Points, in no order, along strands that fork and pass close to each other.
In the rows, zero is written as 100.
Two points are linked if the straight distance between their rows is under 41.7. Some points are linked to none.
j_283: [112, 124, 119, 142,  98, 118,  90, 145]
j_296: [140,  59,  96,  73, 107,  90, 104,  46]
j_532: [147, 119, 109, 128,  95,  98, 124, 100]
j_348: [121, 108,  73,  81, 103,  97,  85,  81]
j_354: [146,  68, 156, 121,  87, 108, 138,  84]
j_234: [ 20, 110,  94, 114,  93,  58, 120, 129]
j_672: [ 94, 107,  66,  24, 125,  68,  29,  94]
j_988: [ 63, 133, 106, 124, 101, 102, 112, 127]
j_669: [ 45, 119,  83, 111, 115,  57,  86, 121]
j_928: [109, 138,  89, 130, 120,  88,  90, 124]
j_253: [125,  70, 106,  77,  86, 106, 138,  44]
j_387: [ 99, 152, 127, 142,  89, 113, 121, 143]
j_6: [ 84,  90,  88,  66,  80, 136, 124,  70]
j_214: [136, 120,  93,  43,  91,  64, 122,  36]
j_426: [107,  70, 104,  79,  74, 134, 132,  70]
j_184: [ 71,  97,  71,  43, 129,  62,  26,  99]
j_284: [118, 134,  96,  88,  74, 100, 167,  58]
j_191: [120, 111,  69,  30, 118,  71,  42,  84]
j_709: [135,  88,  92, 121, 109, 111,  76, 122]
j_363: [ 55,  97,  89,  66,  82, 139, 113,  78]
j_341: [129, 102,  64,  51, 113,  81,  54,  75]
j_565: [ 39,  89,  77,  78, 114,  69,  58, 109]
j_263: [ 65,  85,  68, 101, 135,  60,  32, 127]
j_198: [ 20, 125,  97,  98,  92,  81, 124, 111]
j_991: [106,  79, 125, 109,  75, 142,  94, 123]
j_828: [150,  92, 120, 127,  93,  98, 132,  89]
j_943: [136, 116,  88, 116, 106,  88, 113,  94]
j_377: [100, 135,  99, 111,  93, 112, 123, 107]
j_194: [133, 139,  93, 150, 123,  78,  85, 138]
j_940: [129,  64, 125,  80, 103,  93, 143,  28]
j_725: [143,  41, 149, 106,  85, 121, 122,  84]
j_454: [ 31,  75, 113,  92,  89, 131,  98, 128]
j_642: [121, 121,  67,  86, 127,  68,  49,  99]
j_518: [ 69,  78,  86, 100, 118, 116,  52, 126]
j_293: [151,  84, 148, 125,  78, 111, 135,  99]
j_170: [119, 131,  93,  73,  79,  90, 161,  45]
j_344: [ 63,  74, 107,  77,  77, 165, 105,  99]
j_810: [105,  70, 116,  85,  67, 152, 132,  83]
j_499: [124, 104,  67,  67, 111,  85,  71,  76]
j_600: [103, 145,  94, 105,  90, 108, 136,  93]
j_343: [123,  58, 114,  86,  81, 117, 140,  59]
j_736: [ 69, 147,  82, 127, 125,  41,  81, 132]
j_691: [ 38, 124,  96, 126, 108,  62, 105, 135]
j_733: [ 74,  99, 106, 134, 122,  99,  65, 156]
j_197: [110, 147,  96, 102,  82, 106, 155,  78]
j_421: [ 42, 100,  74,  97, 118,  62,  65, 119]
j_833: [124,  54, 103,  95,  92, 135,  98,  90]
j_967: [ 33, 117,  94,  85,  92, 110, 123,  98]
j_142: [156, 116,  85, 126, 112,  76,  96,  99]
j_877: [125,  64,  88,  91, 104, 117,  76,  90]
j_482: [ 77, 133,  86, 131, 126,  71,  84, 131]
j_776: [ 85,  80, 119,  86,  65, 160, 124,  99]
j_774: [ 92,  90, 120, 114,  85, 141,  91, 136]
j_543: [ 46, 115, 115, 119,  93, 108, 107, 136]
j_571: [ 31, 111,  86,  69,  92, 117, 113,  83]
j_843: [ 72, 107, 121, 136, 107, 104,  76, 157]
j_853: [ 52, 105, 124, 125,  94, 108,  92, 145]
j_589: [143, 115, 119, 107,  98,  75, 160,  52]
j_261: [144,  75,  87,  22,  99,  71,  90,  39]
j_447: [ 64,  93,  78, 123, 133,  64,  44, 143]
j_390: [129, 107, 106, 133, 107, 114,  81, 134]
j_36: [122, 114,  90,  39,  78,  87, 132,  35]
j_704: [146,  62,  95,  95, 105,  90, 102,  63]
j_399: [136,  34, 109,  69, 106,  97, 105,  37]
j_997: [158,  66, 127, 131,  96, 104, 102, 105]
j_226: [141,  69,  85, 107, 113, 103,  79, 102]
j_199: [ 84, 125,  99, 115,  97, 111, 106, 116]
j_533: [ 40,  73, 102,  82,  87, 151,  95, 109]
j_609: [ 71, 144, 126, 142,  94,  98, 116, 147]
j_722: [136,  55, 130,  95, 113,  92, 131,  43]
j_111: [112, 144, 131, 150,  91, 107, 104, 148]
j_467: [ 74,  98, 138, 119,  75, 140,  87, 147]
j_978: [146,  53, 117, 102, 111,  94, 113,  68]
j_999: [114,  62, 114, 103,  82, 146,  99, 105]
j_124: [ 62,  69,  73, 101, 132,  90,  36, 127]
j_95: [ 51,  88,  69,  65, 123,  66,  41, 104]
j_759: [119, 119,  80, 104, 108,  96,  96,  90]
j_355: [160, 128,  88, 145, 122,  73,  90, 120]
j_847: [ 78, 100,  88, 128, 129,  85,  48, 143]
j_87: [116, 118,  82,  69,  86,  97, 132,  53]
j_444: [ 59,  96,  93,  91, 103, 124,  87, 110]
j_500: [123, 135, 125, 130,  80, 120, 142, 115]
j_761: [141, 127, 116, 138,  92, 101, 131, 117]

A fork is a point with three links. Follow the links from the first point to the second and name the forks in between, in order.
j_978, j_810: j_426
j_387, j_284: j_988
j_354, j_759: j_532 > j_943
j_928, j_500: j_943 > j_532
j_500, j_828: j_532
j_355, j_191: j_943

Follow the links from the first point to the second, and from the first to the third. Name the last point that the two ways share.
j_761, j_355, j_191: j_943
j_776, j_722, j_571: j_426
j_482, j_761, j_348: j_943
j_111, j_853, j_600: j_988
j_354, j_500, j_348: j_532
j_500, j_293, j_355: j_532

A fork is a point with three links, a tip a point with one. Leave the first point through the second and follow the links. Name the first fork or tip that comes.
j_722, j_978: j_399
j_111, j_387: j_988
j_672, j_191: j_943
j_194, j_928: j_736
j_999, j_991: j_467
j_344, j_776: j_426

Name the points in between on the shortest way along the links from the first point to the second, in order.
j_454, j_776: j_533 > j_344
j_843, j_518: j_733 > j_847 > j_447 > j_263 > j_124
j_377, j_390: j_199 > j_988 > j_609 > j_387 > j_111 > j_283
j_761, j_348: j_532 > j_943 > j_759
